Points on a hilly landscape, in no order, each with its height.
From any point a climber takes the steepest step (rise divided by distance) to one of its 2 nearest points. It stops when none of these is higher. Distance is the straight distance between rows; heights are no part of it.
nat: 7	-12	4	5	16	2	8	-29	-53	2	-4	50	-21	34	13	26	20	-5	10	52	-16	-17	9	3	54	-18	-40	2	-18  h=10.7
demef: 14	4	-9	-38	14	-29	-9	-10	-37	-3	-19	42	11	-41	-7	-15	20	14	15	-4	21	7	21	25	20	69	37	-3	-25  h=70.3
laro: 55	12	-11	17	-3	30	48	9	-17	2	29	-4	-13	-22	-23	-20	21	-15	2	2	17	30	21	-32	30	3	21	-53	-32  h=81.1
Ras: -9	-17	-17	19	34	-14	-14	-10	-11	19	12	43	17	-19	13	-27	7	5	-9	30	-4	-62	12	5	-22	4	21	19	-54  h=65.2
Didal: 19	33	23	-66	64	44	10	-25	-15	-25	-6	43	-12	-40	28	-20	3	7	3	-4	-13	9	17	13	25	36	23	2	-28  h=72.3
mav: 6	-6	19	41	24	21	-6	10	-21	6	-31	31	-10	-10	20	13	-6	-35	-15	-27	-29	-61	-2	46	-26	-73	-27	12	-6  h=32.3
detap: -5	-11	-5	-24	11	-36	15	-13	-1	-31	-31	26	-51	12	3	-3	29	-14	23	-24	-36	12	-14	10	2	34	-16	36	19  h=22.2
tetun: -1	66	27	7	25	26	4	13	1	-59	-18	-31	-16	-13	0	7	-3	-25	-17	-29	-11	12	30	28	-10	24	1	-5	-20  h=38.9
Mamop: -9	16	52	21	-42	10	-30	-12	10	-20	-13	-5	-1	12	44	-14	-7	12	-27	19	-27	-53	-13	1	-9	6	31	18	-31  h=67.4
beg: -1	-7	10	31	5	37	-68	29	32	-19	-41	38	20	16	9	6	8	-15	-51	19	-4	-24	-42	22	14	-13	-32	25	11  h=49.0
kud: -4	-25	-22	-15	21	-28	-28	64	4	4	-11	8	25	34	-36	14	-15	-28	-23	32	13	19	-64	4	17	-4	14	12	26  h=37.9
Togaz: -3	23	31	-41	28	5	3	-2	31	-26	-9	25	18	15	18	11	-50	38	-42	16	16	32	-67	-34	43	-2	-21	-17	14  h=41.9
tugan: -9	-46	-28	-43	51	-11	10	-26	-42	-13	39	-3	39	-3	3	23	14	-1	-26	-13	42	18	29	-57	-18	9	32	-2	-9  h=20.2
Kema: -26	-30	-13	-53	8	-18	-19	-4	-29	-18	-54	14	36	-39	-5	3	20	9	-5	-16	16	-16	21	31	-26	69	36	11	-3  h=75.7
Felak: 26	-26	-57	34	23	-53	35	40	-60	55	-3	-11	-20	35	20	-21	22	7	17	9	27	12	5	-7	24	20	19	3	-23  h=33.2
kamun: -6	20	-6	-26	-14	4	24	-42	-2	-45	-11	-9	5	-33	11	-5	-5	23	6	-29	-1	27	1	-27	0	35	13	-28	16  h=30.7
Miv: 2	0	21	-34	-38	-1	-35	28	-18	19	20	-19	3	-3	-19	-22	12	-11	6	17	-30	-9	-2	-14	16	7	38	40	-26  h=42.3
mil: -21	-23	-5	-8	0	-41	8	-52	-16	50	28	0	32	-23	2	13	-8	34	27	-40	82	16	18	-13	4	-36	0	-16	-13  h=24.6
gidi: 33	-5	2	38	-59	2	-22	5	-16	38	26	-2	-17	9	-11	14	16	18	39	42	-40	-9	64	26	-7	19	-25	2	7  h=5.7
lem: 13	30	0	6	-21	6	32	3	39	-54	-19	-10	-1	-13	17	19	-19	3	8	-65	-18	30	6	-23	-37	-8	-31	-34	35  h=26.6
vuze: -12	7	5	33	12	-6	5	-8	-41	7	4	-34	14	9	-20	24	20	-5	-4	21	-11	-35	56	30	-18	-15	-3	5	-29  h=44.0
gev: -2	19	23	9	36	8	21	-7	55	-14	-11	4	1	-3	-34	15	-12	-19	-39	-26	57	8	-8	20	-22	-13	-8	-26	-3  h=66.5
ralot: 38	-10	-18	69	3	30	-30	56	-44	-3	7	21	33	6	10	-4	2	11	-28	23	-21	-41	-5	-16	-13	-2	15	-33	1  h=23.6
Tola: -9	21	13	29	18	-16	4	1	28	-11	-14	-27	-9	66	48	34	-16	-4	10	12	-22	-8	6	27	-15	-7	-50	37	-1  h=12.5
gedap: -69	16	-6	7	0	-17	-25	-46	71	-29	-12	0	17	10	29	9	-23	5	-23	11	10	10	-54	-1	18	-13	-32	12	31  h=46.4
zusep: 0	0	-55	44	-10	-35	-18	-10	-64	46	15	-15	26	-11	-10	-30	35	3	3	10	49	19	13	-2	67	12	20	5	-31  h=28.0
kepud: 11	11	28	-11	-16	25	-14	-25	-9	-15	-11	41	-19	-9	14	-5	1	37	24	55	-58	-20	17	-1	28	53	-25	-3	-18  h=1.4
lak: 15	-46	18	-32	29	0	-43	-4	-92	3	16	50	37	7	21	37	-21	39	-11	0	-1	-32	34	-17	-17	17	-11	8	-6  h=22.6
Talot: 44	-6	-13	42	5	10	0	89	-40	9	-5	4	10	36	4	-2	15	-12	-11	10	-18	-33	19	-2	1	17	24	6	-31  h=25.2
zonep: 1	-55	-22	14	-47	-3	-46	31	-33	22	-21	11	-13	4	-16	10	45	-32	-7	12	-11	-31	48	21	-19	30	1	23	0  h=67.7
tok: 21	-4	-42	24	13	11	33	36	33	-5	6	-50	25	34	5	6	11	-37	-2	-1	2	9	7	-36	0	-15	-3	14	-29  h=57.2
duzat: 35	-15	76	-34	-14	21	30	-8	-9	8	-20	34	-37	4	1	19	-24	35	8	-21	-48	-25	-8	-7	-20	-19	-12	-11	20  h=33.8
sama: 4	27	46	-29	30	27	0	-39	-34	-16	20	20	-17	-33	10	-18	7	13	-30	19	-13	-29	27	18	-1	16	52	0	-33  h=78.5
bazav: -8	15	34	2	-20	41	14	-2	-23	-32	-7	-19	-41	-5	8	4	7	-27	-36	13	-18	-5	6	2	-3	-11	33	-42	3  h=61.7
reg: 45	-13	38	31	32	21	32	23	-17	-1	15	-26	-49	35	-34	-5	24	14	-16	8	-38	-13	6	0	-6	18	20	-4	8  h=30.5
gup: 22	-14	13	-41	20	-7	29	-21	44	-1	17	26	-3	-2	13	-14	-19	29	24	-30	-1	19	-14	-52	-18	20	-24	8	-11  h=57.5
tuge: -12	23	8	-70	-27	-4	19	-20	-4	5	6	-14	16	-32	-10	-6	-18	-3	26	11	-8	12	9	-11	0	-16	22	1	-22  h=37.3
sok: -23	-38	-34	-1	15	-49	13	-16	19	32	13	-26	46	-2	-25	12	-5	17	30	-44	69	28	-11	-23	-9	-15	-20	8	20  h=25.7
zimik: -14	5	-11	28	12	2	-1	0	54	27	6	-24	24	-1	-47	11	-8	3	11	20	33	5	21	36	-25	3	-35	-4	13  h=50.8
Rufa: -6	-19	25	15	-26	60	-2	-7	22	17	-20	0	-5	16	33	19	-16	5	-16	14	-23	-24	-37	-5	-4	-70	-34	-14	41  h=28.4
Saf: 48	3	20	31	-2	37	8	58	-22	-12	-15	-15	-45	31	-31	3	50	-28	9	-9	-38	0	25	25	31	29	0	17	2  h=28.6
dem: -10	-33	28	2	-25	-45	4	-20	-7	30	9	-2	5	4	-13	33	-24	46	24	-23	-16	-30	5	12	-59	-26	-10	0	41  h=16.3
lasib: -21	35	44	-73	36	4	-18	11	30	-5	16	2	21	-20	-16	4	-48	15	-11	13	-12	2	13	6	-43	-11	9	14	-16  h=37.1
tol: -40	-28	5	27	4	23	-12	-23	-9	-7	-24	13	-21	5	46	18	-6	-25	-30	9	-14	-41	-15	14	-19	-60	-27	-10	26  h=30.4
fega: -4	-35	34	-40	24	-3	-21	8	-62	3	12	22	-1	25	33	9	-8	16	-13	-11	-25	-42	6	-21	-15	5	14	40	-23  h=23.7
likek: 14	18	57	11	-26	25	32	-39	14	-11	-3	13	-25	2	-25	22	0	21	9	-23	-29	-17	7	1	-9	-39	-24	-9	26  h=36.0
dode: -19	-9	-41	22	37	-37	6	-7	-27	-3	19	-13	-6	4	35	-16	14	-12	22	-49	-5	-2	-12	-15	-23	-24	-11	38	8  h=18.9
loz: -28	4	39	7	9	14	8	-32	3	-25	32	-16	-33	3	22	9	-7	1	-33	-11	31	17	-17	-16	12	-16	24	-48	22  h=57.4
pepu: -10	16	17	10	20	-11	46	-18	10	-1	1	-20	-10	-5	3	9	-5	-29	-10	-37	53	7	17	13	-19	-32	20	-27	-30  h=70.4
pamo: 17	-9	-14	-17	-44	-28	27	3	63	34	5	-22	31	12	-20	8	-25	-8	27	-43	69	48	-15	-24	6	-24	-17	8	6  h=27.1
mabe: 4	13	-3	-15	9	13	-27	52	-4	-18	-6	-9	-11	0	-24	1	-8	-49	-25	24	20	43	-31	19	39	4	10	-17	12  h=40.1
Duf: -30	-13	-44	6	17	-30	19	-35	-5	51	8	16	-15	-1	-8	-7	20	-10	24	63	-16	-19	1	16	8	-51	-14	18	-8  h=64.6
parif: 25	-8	-30	-12	-34	-39	23	66	16	19	-7	-39	23	33	-4	24	6	-49	16	-25	13	29	3	-25	2	-36	16	31	-21  h=53.0
Sedev: 27	9	7	-90	60	19	30	1	27	-4	2	28	21	-33	1	-26	-33	56	26	-30	-22	20	0	-31	-15	34	9	7	-3  h=61.9
tob: 17	1	9	49	-9	58	-66	20	8	-13	-10	20	5	11	15	13	5	9	-10	17	-46	-26	-2	17	9	-8	-59	14	29  h=52.7
vumo: -13	28	-58	-15	23	14	5	0	50	-52	-24	24	-5	-62	5	-46	-4	-16	-27	26	-29	7	-25	1	13	33	34	-19	-6  h=50.0
Fezun: -6	20	-49	21	8	-43	-32	17	-73	24	44	-38	14	1	7	-28	4	3	41	-10	18	44	-5	4	42	5	1	19	0  h=26.7
favo: -24	-15	17	6	37	20	0	-25	24	-36	14	-17	-18	-2	24	14	-14	37	-50	-33	45	39	-17	-34	-3	22	-13	-48	44  h=54.7
dov: -20	23	-47	-14	18	-30	-24	5	16	-46	13	25	12	-20	38	-35	-20	-8	-34	33	-6	18	-54	-25	18	29	46	-14	-2  h=53.8
ravuz: 3	2	5	11	-29	-5	-10	-27	-72	-3	-30	39	14	8	-21	40	29	0	19	39	-28	-29	40	27	41	-3	-31	2	-10  h=9.7
Fura: 0	22	19	29	6	14	-2	16	24	-38	-37	-10	-38	21	-5	25	11	-35	-31	10	-5	8	29	42	-7	21	-21	-11	6  h=36.5
zir: -52	-2	14	14	-19	-12	7	-13	40	12	-12	-30	-29	1	-11	-14	-3	-10	-11	15	-17	-33	-22	34	-51	-25	42	5	18  h=23.2
bonas: -48	-34	-5	5	-53	-26	-4	-35	-23	-13	23	-52	10	21	6	14	25	9	-5	12	0	-4	-1	-37	4	12	42	-2	28  h=53.9
fam: -12	21	-26	41	3	-23	-12	-1	-63	34	35	-60	6	0	21	-15	-5	32	49	-4	-16	3	23	22	-4	-1	-21	14	8  h=25.1
fimez: 4	-27	-25	-52	-24	17	7	-16	-16	-10	-16	-25	9	-46	0	-34	20	3	16	-34	0	24	0	-35	16	48	29	0	-1  h=32.6
pusun: -4	7	-35	46	-30	10	3	-6	-19	7	-10	-40	30	6	-8	-19	36	-11	-4	31	20	-8	-7	7	45	12	18	3	-17  h=29.4
pip: 38	-8	-8	-14	-43	-47	24	53	-20	24	-30	-1	-7	36	-31	27	29	-34	24	-1	-6	28	12	11	35	-5	13	19	-14  h=49.5
zoz: -2	-42	11	21	27	-13	22	6	22	50	19	13	-36	4	9	-5	-22	-3	-17	17	11	-33	-12	14	-55	-48	8	-23	11  h=21.2
rivul: -21	14	-25	-37	38	-28	4	-32	-5	-22	0	36	36	-34	13	-9	-8	3	-18	22	12	-1	-27	-4	-5	4	52	-14	-12  h=57.3
vivok: 15	11	-15	27	-9	4	-9	32	18	6	18	-4	28	-35	-32	0	8	-39	-1	-41	22	3	22	-6	-31	-49	6	-6	-20  h=67.1
bopu: -6	-23	-36	0	24	-32	8	-14	-56	0	16	20	12	-1	28	6	21	-19	-12	-44	30	3	13	-39	-4	-28	18	7	-24  h=19.3
lifed: -11	22	-30	-8	4	1	5	9	40	10	-6	20	-21	-36	44	-47	-39	-4	4	33	7	2	-18	26	-31	15	5	-41	-16  h=43.0
mot: 39	-19	4	30	2	20	-33	48	6	-21	-9	41	10	14	32	-16	6	39	1	-10	-48	-33	-22	-36	-3	54	-11	13	3  h=19.5
vog: -37	6	-3	24	15	8	-23	24	24	7	-7	-25	2	23	-5	0	-2	-2	-21	35	-49	-30	-45	36	-28	-47	15	21	42  h=24.8
varis: -17	20	19	15	25	25	-20	11	2	-13	-37	6	-17	-4	-21	17	10	-56	-18	-9	-3	-19	10	59	-5	-33	-20	20	-7  h=34.3
tenu: 2	52	29	7	7	0	9	-3	-38	-23	6	-37	17	-20	-19	8	-1	9	13	-25	-4	-5	53	28	-13	22	13	3	-35  h=41.3
vib: 17	4	-31	27	30	20	9	59	20	-6	14	-52	13	4	-16	-1	-11	-27	1	-38	29	38	8	-6	-25	-16	-14	-13	7  h=61.6
milad: -3	40	-5	-10	-8	13	36	-20	53	-2	-32	14	-16	-6	-21	-27	-11	-26	17	-29	14	13	-53	32	39	-36	-18	12	24  h=60.4
Pugi: 5	-1	4	16	21	36	-1	12	12	8	4	-20	14	2	-13	10	-11	12	2	35	-14	-21	33	15	-29	4	-29	-15	-9  h=47.2
Zon: 13	6	-16	-69	31	48	39	-41	-8	-19	-39	-3	17	-50	15	-18	-11	20	4	-3	37	29	12	14	32	62	6	-37	-4  h=61.8
Muluv: 16	-50	13	-20	-10	-14	-2	-8	-14	48	10	12	5	10	-15	-6	32	-7	12	-18	18	-10	10	-38	4	-17	0	46	-41  h=37.0
pege: -36	-38	9	-3	-24	5	-25	-28	-23	-15	-20	-18	6	35	15	7	25	9	-31	27	-18	-29	-17	-15	1	23	10	21	16  h=50.9
roku: -3	24	-30	-12	46	16	4	37	-6	-32	-1	19	-22	-26	1	6	-20	-36	-31	38	3	32	-1	17	-5	-6	14	-62	13  h=43.1
Bugi: -21	17	-35	7	-10	-8	45	-36	18	-73	-12	-14	-6	6	-30	30	33	-44	-9	3	-33	31	-6	-20	50	-6	0	-6	26  h=41.2
Punil: -3	-5	22	33	11	-8	6	-30	-30	22	-7	1	-30	44	25	18	2	0	17	19	3	-19	6	39	13	-16	-42	16	-3  h=11.5
gabog: 23	17	17	21	-11	17	-60	17	-18	-26	24	11	16	17	38	21	-15	-14	15	-12	-5	16	23	-10	18	5	-59	10	-14  h=15.8
kub: -3	-12	-21	-95	-28	-1	-1	-5	-50	12	20	-26	18	-37	-8	-7	1	2	32	-10	-17	42	11	-38	23	10	24	8	2  h=34.7
Samep: -21	20	16	20	-33	12	22	-51	21	-37	-8	8	-8	13	-10	29	24	-12	3	1	-5	8	-4	-9	26	-31	-18	-25	22  h=38.5
temem: -15	28	-29	-9	19	-4	52	-12	60	-5	-18	0	-27	-12	9	-35	-41	27	-5	49	-5	11	-42	16	-8	31	6	-46	21  h=40.0
galap: -10	38	-6	-10	-19	10	65	-16	19	-47	-18	-48	-2	-9	2	19	-32	9	-2	-33	14	39	2	-9	-8	5	13	-66	35  h=28.5
Debi: -11	-14	-4	23	14	-14	1	8	-28	0	-4	-2	-58	11	30	-12	24	-36	5	-30	-38	-24	-9	19	-30	-32	9	30	13  h=19.9
Kom: -33	-2	-11	9	20	42	-20	-13	-47	23	-1	-70	7	-18	22	-30	-2	18	22	11	-30	-31	12	22	-18	1	-21	12	5  h=23.5
Mobo: -23	-24	-20	-7	-38	-35	-32	-12	-62	5	14	-9	-11	-15	2	5	35	-15	-5	7	-8	-11	72	2	-23	29	29	7	-10  h=62.2
Gog: -12	23	-37	-38	28	30	7	-12	21	-29	6	19	-22	-58	29	-33	-25	-13	-17	37	-8	34	-3	0	-18	19	38	-58	8  h=46.5
koluf: 15	1	32	-11	-18	-21	21	6	45	19	-27	14	16	26	-32	23	-30	40	30	0	-10	-9	-24	18	-35	-16	-24	5	35  h=15.0
bepom: -32	-7	1	-11	27	-26	17	-26	2	40	44	4	9	-10	0	11	-37	24	24	-2	55	16	-24	-1	9	-72	-9	-35	18  h=23.4
Dofe: 40	16	28	-1	14	72	36	24	-17	-9	15	-34	1	-8	-42	5	6	-1	-21	-4	-3	7	13	-27	9	-30	20	-43	-6  h=73.0
Gemot: 5	-16	-2	-7	-30	-8	-15	2	48	-14	-2	-3	16	-8	3	-2	-15	-9	4	-39	49	33	-6	-21	-13	20	-17	-10	8  h=28.7
lol: 20	4	38	4	32	21	-54	43	17	-35	-8	41	21	30	36	-1	-9	35	-24	-31	-32	-12	-16	-44	24	42	-41	46	-16  h=18.3
kurel: -6	-17	14	-29	6	-13	9	25	6	-15	-22	-28	-13	24	-17	21	10	-5	6	-27	-32	8	-5	-2	-25	1	-3	31	21  h=23.3
dumub: 9	-4	4	-3	45	-32	-15	55	-36	-2	-6	17	32	31	-6	10	-17	5	-18	5	7	-14	-34	-3	-1	-1	19	18	-14  h=36.2
Guzi: -49	-36	-43	12	-20	-10	10	-5	-54	44	-10	-21	29	-27	3	19	-3	8	-13	16	23	-33	11	6	-27	-63	34	-57	22  h=19.1
vabel: -2	-9	-61	23	12	-16	-7	28	-1	47	28	-13	-17	14	-28	-16	29	-32	25	51	-37	0	17	12	-1	-39	-11	43	-6  h=59.7
lomab: 29	-31	28	16	-14	35	-27	-26	-45	-1	25	21	8	5	-19	-2	44	8	-2	-7	-12	-12	3	-54	39	4	-19	21	-10  h=33.6
Ledev: 37	32	29	19	-32	1	-14	-21	29	-19	0	50	-10	10	-5	-7	8	13	22	31	-2	5	13	2	50	64	-36	-1	-33  h=2.4
revok: -10	6	-25	0	-19	-18	5	28	3	24	9	-9	-16	-10	22	-20	-12	-24	7	22	-2	9	2	3	-24	-20	19	-13	-13  h=39.9
Fusad: 24	6	36	-19	11	29	5	38	0	-29	24	-9	-28	10	-9	13	-7	-31	-44	-1	-5	20	13	-31	-14	-12	30	-25	-9  h=66.7
bar: 58	-10	-4	54	-3	25	-28	49	-12	21	3	15	27	15	7	-26	1	19	11	5	16	-11	-38	-12	26	5	-5	-11	-6  h=22.1
vivuz: -3	-7	-1	-2	70	-22	32	-8	6	38	23	30	-4	-20	-24	-7	-30	23	1	10	23	-15	-26	21	-36	-51	5	-24	14  h=22.3
mada: -37	3	11	2	10	3	-10	-18	57	-25	-3	17	-21	22	46	-5	-25	7	-52	16	25	27	-84	-27	41	-14	-10	-18	30  h=43.9
Fos: -42	-18	6	-4	-19	11	30	-27	-64	34	-4	-62	-3	-10	10	21	11	3	9	-10	10	-21	17	9	1	-66	16	-25	19  h=20.5
fazat: -6	-38	10	4	-24	-33	1	-35	27	63	3	1	-3	8	4	-4	13	2	34	-26	24	-16	6	2	-23	-39	-25	47	-14  h=38.8
meza: 19	-32	-39	23	-23	-16	6	37	-1	0	-30	38	-21	17	-3	4	51	-57	-17	13	-9	-20	20	3	-8	11	25	6	-19  h=74.2
Mek: -12	-2	17	21	17	-2	24	-16	38	2	-14	-16	1	40	4	50	-22	32	7	19	-22	-18	-9	16	-39	-40	-40	0	39  h=13.7
Podu: -17	-37	-8	-23	51	17	-27	-22	-56	3	32	-3	44	-4	8	23	-10	28	-7	4	9	-7	26	-29	-24	-3	-23	-1	12  h=21.3
nazul: 10	-1	-8	24	-6	-22	22	-35	11	-17	-10	-5	-6	3	-43	-5	21	14	6	3	27	18	-10	3	31	53	6	-12	12  h=49.4
dutov: -40	-4	-40	-18	46	-13	2	-54	-2	-12	12	3	27	-27	-17	-18	19	13	1	19	-21	-16	-8	-21	-7	9	23	17	2  h=60.6
Gasu: 12	36	48	45	-13	39	-37	-18	50	-16	2	15	-3	19	18	-1	-6	34	-6	24	-54	-37	11	14	2	22	-52	29	-10  h=57.9
kodit: 9	55	31	-15	40	69	43	-17	44	-18	-21	-5	11	-32	-40	-18	-21	10	-41	-34	36	2	6	13	-10	-4	-3	-44	-5  h=71.6
buriv: -19	14	19	-88	-6	-7	-41	4	4	11	23	1	14	-31	-12	-24	-21	8	20	17	-22	10	-4	-6	-6	22	29	40	-25  h=39.8
fupa: 18	-6	0	18	-43	-37	-23	16	49	49	20	10	-33	28	-4	21	-19	-9	37	0	6	19	2	45	-35	-31	-27	15	44  h=35.1
fopaf: -24	-13	-16	2	10	-45	-14	-35	-41	46	16	37	3	-19	-6	-9	29	-12	-5	24	6	-33	17	9	13	-37	19	30	-41  h=69.3
digog: -7	-38	14	-20	27	-5	11	-48	30	-20	2	-13	3	12	3	3	14	36	-2	-38	12	16	-10	-51	-10	51	-29	26	13  h=54.3
nesi: -10	10	-11	-24	-6	-6	23	-11	6	-11	9	-34	5	-26	20	-23	0	-49	-11	-34	48	18	9	-14	12	2	38	3	-56  h=69.7
kenu: -7	-13	-10	5	-30	-38	-10	23	29	50	26	-17	-21	23	-11	-9	-10	-10	19	29	21	23	-26	19	-7	-12	23	19	17  h=37.5
Rav: -4	-2	-22	9	-18	-32	-25	33	23	24	4	-11	-26	43	21	-5	-22	3	19	74	-11	16	-25	41	-7	34	-9	6	28  h=35.2
gevod: 10	-8	-16	0	8	-13	14	48	-7	-1	-18	28	-9	1	9	-6	15	-70	-35	-5	35	-2	-9	-3	7	-27	36	-6	-44  h=81.3
dimub: 26	7	4	-21	-7	-40	41	18	-17	1	-5	-11	-43	2	-39	-4	22	-19	19	-39	6	39	5	1	13	13	34	8	-3  h=46.7
buzek: -18	-12	-15	31	19	21	-53	8	26	-6	-20	28	29	-15	22	-8	-5	-10	-25	-27	14	-7	-56	1	-5	-39	-41	3	32  h=46.1
Gam: 18	-27	-53	40	-12	-43	38	29	-30	62	-30	-21	4	29	-3	-5	31	-27	-11	0	64	21	-6	-3	47	-16	29	-14	-31  h=31.9
pavub: -14	-24	6	-32	-15	19	-25	4	-50	-8	-35	7	-5	-8	5	-19	27	27	4	16	-44	-35	-11	0	11	60	20	15	4  h=48.0
pebe: 5	-9	-23	39	-23	-17	30	9	3	40	11	-59	10	25	-2	-19	15	-4	-4	7	65	16	-31	0	38	-2	40	-10	-14  h=30.8
zezup: 29	-14	22	-16	-62	-21	-37	27	24	40	-2	25	-6	15	-18	16	-30	4	42	-4	29	39	-6	29	-3	17	-41	1	30  h=32.8
budib: 5	4	-2	-14	-19	-3	21	12	46	-15	-30	-1	22	-6	10	-17	-6	-52	-32	-19	41	1	-37	-19	18	-11	39	0	-45  h=75.0
mireb: 39	22	47	23	-12	-4	-46	26	-14	-21	59	24	-14	-4	16	6	-29	12	2	-30	-23	9	20	-15	-26	-8	-12	-3	-4  h=14.4
daged: -28	-46	-8	46	-27	-26	-47	-19	16	46	33	-23	12	25	34	11	2	-6	8	-19	36	-20	12	1	-33	-35	-21	35	7  h=41.0
bina: -5	72	14	-18	-15	35	54	-31	53	10	34	-36	-3	-13	-58	-43	-28	21	14	-13	13	9	1	-4	-4	8	6	-31	15  h=71.0
Mugu: -41	-7	-9	-7	-29	21	-31	-14	-76	41	24	-54	14	-34	12	-9	-13	19	9	24	-16	-27	20	13	-9	-38	16	-13	6  h=22.0
suse: -2	-52	-18	3	-15	-36	4	9	-47	64	5	2	21	-24	-4	20	-23	26	12	-7	-5	-34	11	4	-54	-60	9	-22	23  h=17.7
milis: 4	-1	-3	20	-22	37	-17	16	30	24	-7	-9	-6	11	-8	-4	-4	6	16	-2	-49	-14	-43	19	-9	-56	-19	26	52  h=26.4
Zoko: 36	25	2	31	-40	22	24	1	29	12	20	-15	-1	-7	-39	-18	20	-29	1	-30	33	20	2	-12	23	-26	11	-14	-16  h=73.4
Pigi: 14	-11	26	-26	6	11	-23	54	-24	-29	6	3	-7	24	18	16	-2	0	0	-23	-61	-16	24	-23	-15	19	-6	46	-11  h=25.0
fekim: -15	-10	-35	-18	-17	-40	5	-8	-44	-40	-38	4	43	-4	-12	14	29	5	-12	9	-5	-26	26	-4	-5	69	44	10	-22  h=70.5
vot: -41	-17	-16	34	-4	9	-70	2	10	5	22	-15	9	-3	35	-3	-19	-12	4	-22	28	4	-9	10	-24	-20	-47	8	28  h=43.4
vos: -45	-22	-3	-25	-42	-35	-11	-24	-33	5	-14	-32	14	-6	-17	31	12	11	11	8	-10	-11	31	11	-34	11	18	11	16  h=57.8
poguk: 39	-34	-3	23	-8	44	3	17	21	6	-10	26	19	10	13	-21	15	15	1	4	-17	-18	-38	-54	14	8	-17	3	-3  h=20.9
Benaf: 29	-13	15	10	16	23	-17	98	-19	-1	-6	21	-29	46	-17	25	22	-41	-5	23	-50	-23	35	19	6	8	-3	40	-19  h=26.9
Mit: -10	-22	7	-16	22	5	25	-64	26	-38	-9	-24	-4	4	-7	2	18	19	-29	-7	46	32	9	-21	25	79	3	-9	1  h=51.8
vas: -21	-8	16	29	-16	-3	24	-24	70	51	5	3	-32	2	-19	-26	-14	4	-6	6	41	-23	-9	32	-47	-17	12	-21	10  h=21.9
kezu: 26	8	20	49	-67	27	-31	-13	8	36	-2	-26	4	19	22	13	-6	17	37	17	3	-20	42	54	-10	12	-44	4	-4  h=4.5
gova: 7	11	-44	-4	-3	16	23	12	65	-8	-67	26	-9	-4	-2	-6	-8	-39	11	20	11	14	-33	29	20	-1	-40	-9	9  h=55.7
kuvu: 27	-22	13	-3	-46	-25	-35	14	4	-5	28	5	-2	26	1	13	-9	0	15	-9	19	52	-25	-32	19	24	-17	5	30  h=30.6
norob: -70	8	-6	-12	20	-7	3	-41	94	-50	4	4	-4	-14	8	14	-17	5	-32	-42	7	27	-26	-30	-8	-24	-26	-3	47  h=49.3
volun: 31	-7	-23	9	31	-39	11	30	-39	15	16	21	1	11	4	-8	-3	15	17	3	20	16	-15	-6	16	33	4	-5	-16  h=34.6
pegik: 36	-2	54	5	15	24	31	21	4	11	-25	-6	-28	38	-3	-3	-15	40	-4	3	-23	-16	-33	4	-3	5	-2	-4	14  h=32.0
Livik: 17	25	24	-6	18	15	-51	25	-14	-48	21	30	39	15	8	12	-5	-1	-12	3	-14	9	6	-42	43	38	-22	23	-43  h=17.1
guzot: -17	25	55	49	1	19	-25	-41	47	-29	6	-10	-9	22	41	-8	-3	23	-38	-8	-9	-29	-10	-7	-4	-1	-13	22	-19  h=62.8
valum: -2	33	69	-5	-15	17	-7	-23	20	-23	24	-3	-33	-13	7	-28	2	-1	-30	-4	-14	-30	3	-3	-12	5	51	15	-48  h=72.7
davap: 12	17	-32	-45	-15	-15	22	-41	-21	-6	-23	19	26	-67	-3	-12	0	9	18	-21	65	33	26	25	21	53	33	-40	-10  h=65.5
vosa: 9	49	5	-15	3	2	33	-28	30	7	31	11	-20	-19	-24	-35	-20	4	35	-13	5	27	-20	-4	28	-27	-7	-10	7  h=64.9
Kifis: 4	25	-31	-10	-10	-52	41	6	13	-41	-9	-7	-3	-1	-42	15	22	-33	4	-5	-18	25	5	-9	5	13	32	7	-1  h=44.2
subuz: 9	-11	-48	31	-8	10	-2	20	41	39	33	-25	16	-4	-63	1	20	-18	28	29	1	21	27	2	-11	-26	-21	4	11  h=54.8
Tuzi: -10	51	56	-78	47	-3	-3	-15	19	-24	13	25	6	0	-9	28	-53	28	-24	21	10	41	-15	4	16	1	-6	-10	6  h=39.6
maluf: 29	61	31	10	7	57	42	8	46	0	-7	-27	26	0	-33	-31	-32	37	-2	-26	7	-8	-12	2	-7	-1	-8	-19	0  h=78.0
dosig: 16	25	-22	-12	-8	-7	34	-3	50	-18	-38	19	-5	-3	-51	-7	1	-6	18	9	-1	24	-4	27	24	47	-23	-6	15  h=51.5
Pasuv: 14	-21	7	-11	9	-18	-4	28	-31	-3	-8	59	-83	13	24	-8	28	-27	28	-21	-62	-10	-8	14	6	7	-11	38	8  h=21.1
mudos: -7	-11	-28	-30	-18	-1	-36	22	-32	0	8	0	4	-27	0	-50	39	9	31	12	-46	-20	4	-9	30	67	32	54	-28  h=45.2
Dev: 15	4	3	21	-18	-1	-34	12	-48	17	28	25	10	-29	-11	23	-18	23	19	40	-47	-41	75	32	-31	7	-21	-14	-17  h=7.2
ketup: -11	24	-21	-15	-16	-33	9	12	71	0	-27	14	-11	18	11	-26	-41	22	20	47	-21	18	-58	28	7	35	-16	9	29  h=37.2
Mitam: 13	17	14	40	-47	4	-8	-43	-2	-2	-15	8	1	-2	4	8	15	15	33	4	11	-7	29	27	20	29	-45	-16	-6  h=3.5
vozuf: 22	38	6	-96	44	33	22	-27	17	-31	-15	24	12	-51	35	-25	-30	40	14	-24	1	38	9	-12	32	75	9	0	-17  h=66.8
Gela: 0	1	-10	-16	-8	7	-38	-10	-98	4	11	45	4	-32	4	22	8	-3	9	19	-29	-21	62	19	7	-14	-11	-10	-12  h=8.5
beko: 26	8	-9	26	-39	-27	55	3	2	-24	-20	8	1	23	22	55	-3	-10	24	-37	-4	17	22	-22	-27	-32	-26	-40	8  h=24.3
Riku: 25	-28	23	24	-49	0	-28	-28	-33	34	40	-1	-2	-14	-44	-11	56	4	2	-26	6	-7	41	-38	23	-12	14	25	-24  h=35.4
Tik: -71	-2	-1	-3	39	11	-1	-22	46	-59	12	-29	18	-24	12	15	-12	16	-51	-58	41	28	-41	-35	13	-22	16	-36	56  h=52.1

For each start below, name the point where the climber stops.
gabog -> laro
kamun -> gevod
lasib -> gevod
Bugi -> laro
Tuzi -> laro
ravuz -> fopaf
lomab -> sama
Mugu -> fopaf
zir -> fopaf
dumub -> fopaf
Riku -> sama

For each start below, name every point that the climber comes to, in order.
Gela -> ravuz, nat, Punil, Tola, Mek, koluf, dem, suse, Guzi, Fos, Mugu, Kom, fam, Fezun, zusep, pusun, pebe, Gam, Felak, volun, dumub, kud, mabe, roku, Gog, vumo, dov, rivul, dutov, Ras, fopaf
pegik -> duzat, likek, Samep, Bugi, Kifis, dimub, pip, parif, tok, vib, vivok, Zoko, laro
vas -> zir, vog, milis, Rufa, tol, mav, varis, Fura, tetun, tenu, vuze, Pugi, zimik, subuz, vabel, Duf, fopaf
beko -> Samep, Bugi, Kifis, dimub, pip, parif, tok, vib, vivok, Zoko, laro
lem -> galap, kamun, fimez, kub, tuge, buriv, Miv, mudos, pavub, pege, bonas, vos, Mobo, zonep, meza, gevod
